Points on a hilly landscape, in no order, each with its height.
A ball rolls from a point to whichever of its 2 nearest points has the largest drop for the distance, and stops where none of them is lower. Distance is the straight distance between rows; heights are no part of it.
pogus (h 224): [106  66 124 150 135 137  91 143 148 152 138 159 190  48 147 135 155 141
 173 143]
dimo (h 518): [149  88 142 112 148 153 120 133 154 116 149 129 167 108 104 177 115 191
  98  85]
dol (h 262): [144 120 115 119 121 126 146  93 134 108 126 175 160 114 158 150 158 146
 145 154]
Zes (h 718): [132 182 112 144 114  91 181 107 141 139 121 108 109 115 115 100  89 105
 170  49]
rubaf (h 926): [ 89 161 122 113 109 111  87 116 119 119 168 101 122 182 102 110 105 133
 118 113]
mapip (h 386): [ 80 156 118 162 114  83 163 138 131 128 155 137  67 141 112 144 110 133
 128  81]
siru (h 258): [199 121 111  92 135 153 137 128 121 137 148 155 173  64 123 130 159 128
 164  95]
gug (h 179): [106 119 113 134 113 144 125 137  93  78 162 100  92 174 158  88 121 114
 153  39]
retin (h 446): [145  88 122 115 126 136 212 131 170  94 129  85 121 143 140 140 100 171
 113  57]
guki (h 139): [120 130 133 171 125 110 162 115 103 104 101 173  73 150 166 161 133 134
 113 107]
pateg (h 216): [126  75 114 113 104 159 140  77 160  99  68 131 183 127 183 133 151 152
 151 145]
Bev (h 283): [117 113 125 141 111 115 142  99 136 150  94 120 133  83 152 111 151 104
 162 149]
luki (h 621): [160 103 118  91 125 122 125 132 142 134 167  92 129 121 121  99 103 141
 142  62]
Makig (h 442): [111 122 113 117 167 166  63 145 105  95 171 134 174 172 145  94 130 100
 138 186]
bop (h 282): [190 128 100 108 110 105 174 132 133 142 154 133 137  58 132 113 157 118
 177  95]
sini (h 278): [122 170 147 133 133 112 165 124 155 181  68  66  96 119  79 119  87  96
 119 105]
Zadot (h 323): [ 77  40 160 137 152 141 106 173 114  97 164 137 139 131 140 113 115 121
 106 113]
Mobud (h 141): [137  83 111 105 104 150 135  83 162 111  92  83 186 118 164 102 141 136
 165 101]
pum (h 417): [123 105 142 103 141 134  59 177 133 161 174  96 139 117  97  94 108 125
 124 132]
peri (h 467): [133 125 127 130 123 111 141  49 137 112  90 174 181  92 135 152 134 130
 162  86]
Zesad (h 408): [135 130 140 126 132  99 113 145 115 157 157 160 132  63  91 130 136 112
 140 110]
fik (h 432): [165 167  98 126 136 150 135 165 108  83 185 159 102 171 151 147 161 156
 111 194]
Vud (h 438): [141 145 135 128 131 126 126  65  91 125  86 172 149 106 139 131 143  91
 148 124]
lum (h 389): [120 135 117 120 108  90 124 131 145 140 170 138 138 103 113 124 140 150
 142 136]
tubi (h 248): [116  98 121 140 140 112  95 143 129 132 177 202 186  63 129 146 156 138
 166 136]
dom (h 354): [152 192  92 121  99 101 164  83 152 100 144 141 120 154 131 161 148 180
 124 150]
zupad (h 291): [110  62 131 138 143 124 131 192 124  93 205 165 129 113 146 127 140 144
 115 137]
luni (h 477): [124 162 106 110 127 121  86 110 101  88 202 184 172 153 128 126 143 137
 147 148]
lalu (h 243): [156 110 102 102 114 170 145  86 124  98  71 173 173 162 201 138 159 135
 144 175]
bunav (h 355): [ 92  37 155 126 167 181  72 162 113  95 127 135 182 129 137 104 119 104
 119 126]
nim (h 68): [131 107 142 136 145 160 141 142  89  73 139 147 105 170 146 140 127 133
  88 107]
Fuvok (h 864): [152 168 104  94 116  96 153 124 184 150 164  78 109 162  92 116  59 167
 136  55]
reb (h 363): [149 148 131 109 120 144 115 150 105 159 116  76 106 115 114  80 140  76
 132 149]
bagik (h 251): [167 138  98 101 145 165 132 103 133 120 115 185 191 126 174 154 172 136
 153 192]
dogu (h 431): [177 170 108 132 121 158 170 147 107  92 130  90  62 162 144 139 147 140
 112 112]
Rig (h 246): [ 91  99 139 164 159 111  97 145 124 118 145 195 141 131 154 147 133 131
 118 208]
dalav (h 410): [ 84  95 139 139 103  78 136 171 186 178 151  99 106  90 101 130 123 153
 121 140]
bati (h 154): [153  68 150 119 146 162 186 168 112  88 124 131  99 133 132 138 124 135
  79  85]
Tig (h 487): [107 130 108 109 127 126  67  96 145 108 178 162 212 134 135 138 142 162
 160 171]
fet (h 384): [149 168 123 123 131 154 119 130  82 114 127 116  99 149 132 108 145  97
 120 143]
Mobas (h 453): [113 116 124 108 136 176  72 122 117 119 127  75 172 159 156  80 138  99
 144 185]
Tutim (h 341): [163 213  95 127  93  91 166  74 142 127 109 133 117 131 121 134 143 137
 151 133]
Luvin (h 226): [103 175 139 153 109 106 151 108 157 172  50  79  79 146 109 129 114 112
 110 153]
nol (h 214): [ 54 126 173 151 135  95  94 147 140 168 122 131 108 127  82 146 107 122
  88 165]
rer (h 433): [116 127 124 105 155 138  36 163 116 130 195 129 175 140 105  96 113 115
 140 156]
pemo (h 281): [136 150 154 140 149 145 141 149  99 121 116 114  70 163 116 154 117 130
  62 154]
zeret (h 570): [114  93 138 107 134 122 104 120 136 116 167 127 161 127 113 138 105 154
 123  78]
Gam (h 236): [ 63 109 156 157 144  97  76 132 136 144 142 167 146 106 113 149 123 133
 120 177]
koduk (h 265): [131 126 173 136 166 136 132 162 103 145 126 132  92 111  85 157 113 119
  67 139]
zesiz (h 357): [130 173 105 110 108 127  97 101 150 147 126 112 158 134 130 118 156 135
 146 211]
fogo (h 299): [131 161 133 103 109 122  95 127 140 175 105  58 123 137  83  89 110 101
 129 119]
zofir (h 314): [154 145 134 144 140 142 118  96  74 155  51 175 130 147 183 137 141  85
 131 196]
Putut (h 119): [117  90 124 132 118 164 139 136  80  58 132 154 116 157 161 103 140 104
 132  67]
rada (h 906): [121 166 110  93 102 110 105 129 151 142 166  69 104 196  91  96  81 146
 123  86]
lafe (h 407): [179 156 102 128 115 156 166 122  94  99 112 102  91 138 157 105 158 104
 146 101]
tazas (h 184): [ 86 139 167 155 131  99 123 108 146 173  65 117 100 122 106 158 112 126
  89 179]
vez (h 328): [142 126 131 128 129 147 118  66 118 148  48 140 160 129 174 134 149 108
 146 187]
Ruzip (h 229): [ 87  84 144 159 119 114 155  97 141 129  75 113 117 117 165 122 125 117
 132 116]
Vanu (h 815): [114 162 114 128 119 110 170  94 164 121 128  73 119 169 119 123  80 148
 134  74]
sos (h 303): [155 152 145 161 149 136 111 133  52 132  76 192  89 162 173 151 134  91
 114 171]
Rusek (h 668): [150 144 110 107 107  85 137 115 155 154 148 100 127  99 113  89 104 122
 172  64]
bonaf (h 516): [ 58 116 135 173 111 114 121 104 105 137  87  89  97 130 155  80 118  70
 158  95]
zizu (h 318): [136  98 152 100 150 166 104 119 123 132 107  54 143 141 108 115  93 116
 106  84]
Vofut (h 317): [146 168  98 125  98 118 149  76 139 135  87  96 126 123 151 107 153 112
 162 150]
Subef (h 256): [119  86 137 130 147 143 119 130 129 102 132 164 158 128 152 145 139 141
 115 166]
Bupi (h 305): [136  59 141 112 133 164 173 150 137  98 110  77 123 140 142 113 110 130
 103  67]
nefiv (h 356): [127 147 123 159 111  91 181 147 126 141 129 134  66  99 117 126 138 117
 128 108]
Ber (h 158): [103 131 138 171 116  91 139 101 120 140  84 157  93 142 166 159 131 140
 114 168]
beran (h 222): [141  98 124  90 122 163 103 101 131 109 127  79 178 146 140 102 121 133
 139 105]
maris (h 445): [ 77  66 147 149 119  94 120 175 148 170 147 102 110  67 126 100 129 114
 139 131]
Nove (h 421): [123 122 163 159 162 114 112 142  85 153 105 195 110  89 123 144 134  87
 108 170]
pegaz (h 225): [134 128 156 123 150 117 135 155 142 169 135 106 109  98  64 159  98 140
  89  99]
tak (h 269): [129  71 116 115 137 120 112 170 126 101 218 189 171  90 137 120 143 143
 154 114]
foso (h 470): [126 163 130 115 133 105  99 125  93 103 198 180 135 144  93 143 121 137
 111 111]
lam (h 474): [ 76  90 139 162 114 108 136 151 116 148 122  93  84 100 145  86 135  88
 142 127]
lapub (h 174): [103  75 144 140 123 144 137  76 121 105  41 138 146 147 175 126 122 108
 126 120]
Pofuv (h 447): [157 154 122 156 134 164 149 171 101  88 115 112  33 184 167 166 152 148
 101 140]
san (h 427): [156 172  94 136 152 134 125 181 102 119 179 184 109 136 142 127 165 114
 136 210]
sape (h 439): [168 143 114 119 127 131 166 151 126  98 175 135 105 140 131 153 148 168
 100 148]
batas (h 103): [149 160 143 115 142  99 159 136 154 182 118  95 104 102  58 133  73 119
 119  62]
rirof (h 405): [108  39 161 122 154 181 101 151 136 118 101  89 163 119 133 126 115 130
 105 113]
doluf (h 343): [138 159 113 119 122 133  96  61 149 152  84 142 186 118 147 156 153 145
 155 203]
monag (h 452): [203 146 122  88 138 143 148 141 137 120 165 116 137 116  95 159 129 170
  97 117]
kog (h 426): [153 137 148 130 159 150 113 112  88 152  85 162 142  85 123 132 145  79
 132 160]
Barib (h 462): [166 175 131  97 139 113 129 139 111 125 179 146 123 135  67 156 117 150
  93 110]
Mubi (h 105): [123 114 133 135 134 131 180 109 114  75 122 151 110 161 141 156 113 148
 101  69]
Vab (h 769): [109 199 122 156 126 115 195 108 157 138 100  82  95 155 114 116  54 121
 156  57]
zonif (h 392): [135  89 152 108 156 159  95 165 101 123 155  89 130 134 113 101 108 110
 104 115]
lezi (h 368): [113 149 112 138 101  78 158  87 157 113 147 143 129 127 132 150 131 169
 138 123]
rifa (h 313): [ 49 152 145 153  96  81 135 135 187 181 112 103  93 165  69 138 105 140
 106 142]
vuf (h 418): [137 141 138 142 140 117 130 158  86 134 152 174 100  91 115 122 150  93
 122 149]
Zavot (h 181): [114 173 145 108 108  98  98 130 161 183 122  97 127 142  47 125 100 129
 112 109]
goni (h 207): [115  75 137 114 119 172 123  98  94  79  45 195 166 162 177 125 128 101
 129 126]
tas (h 293): [137 154 150 169 152 135 121 167  76 124 108 166  50 166 143 156 133 115
  79 174]
ruba (h 362): [ 66 126 128 134  97  80 132 128 196 160 138  78 119 143 105 136 108 169
 119 139]
pil (h 320): [169 134 117 135 123  87 199 147 139 148 145 128  93  68 111 117 123 118
 148  59]
tonar (h 466): [126  49 144 118 154 186  93 159 150 100 129 124 190 120 126 157 120 177
 102 113]
Gapu (h 261): [131 221 114 154  88  93 173 115 176 154  78  96  75 158  97 134 126 138
 124 142]
mino (h 270): [112 198 132 131  79  86 143 134 191 181 108  99 101 161  60 120 131 133
 117 141]
Tini (h 437): [165 168 106 130 131 179 122 144  95  78 130 124  88 205 175 142 159 148
 109 175]
Bavo (h 422): [148 155 112 123 142 133 106 182 103 150 172 153 122 102 115  95 158  83
 143 190]
desit (h 228): [181 114  95 107 131 192  97 128 140 149 130 137 210  69 136 137 160 154
 175 116]
liper (h 187): [132 116 109 137 131 159  68 135 145 172 125 125 197  61 131 127 156 135
 174 157]

Where does a ball stop that starts at each point below?
vez -> batas
Makig -> Mobud
lum -> lapub
rada -> liper
Pofuv -> Zavot
zeret -> liper
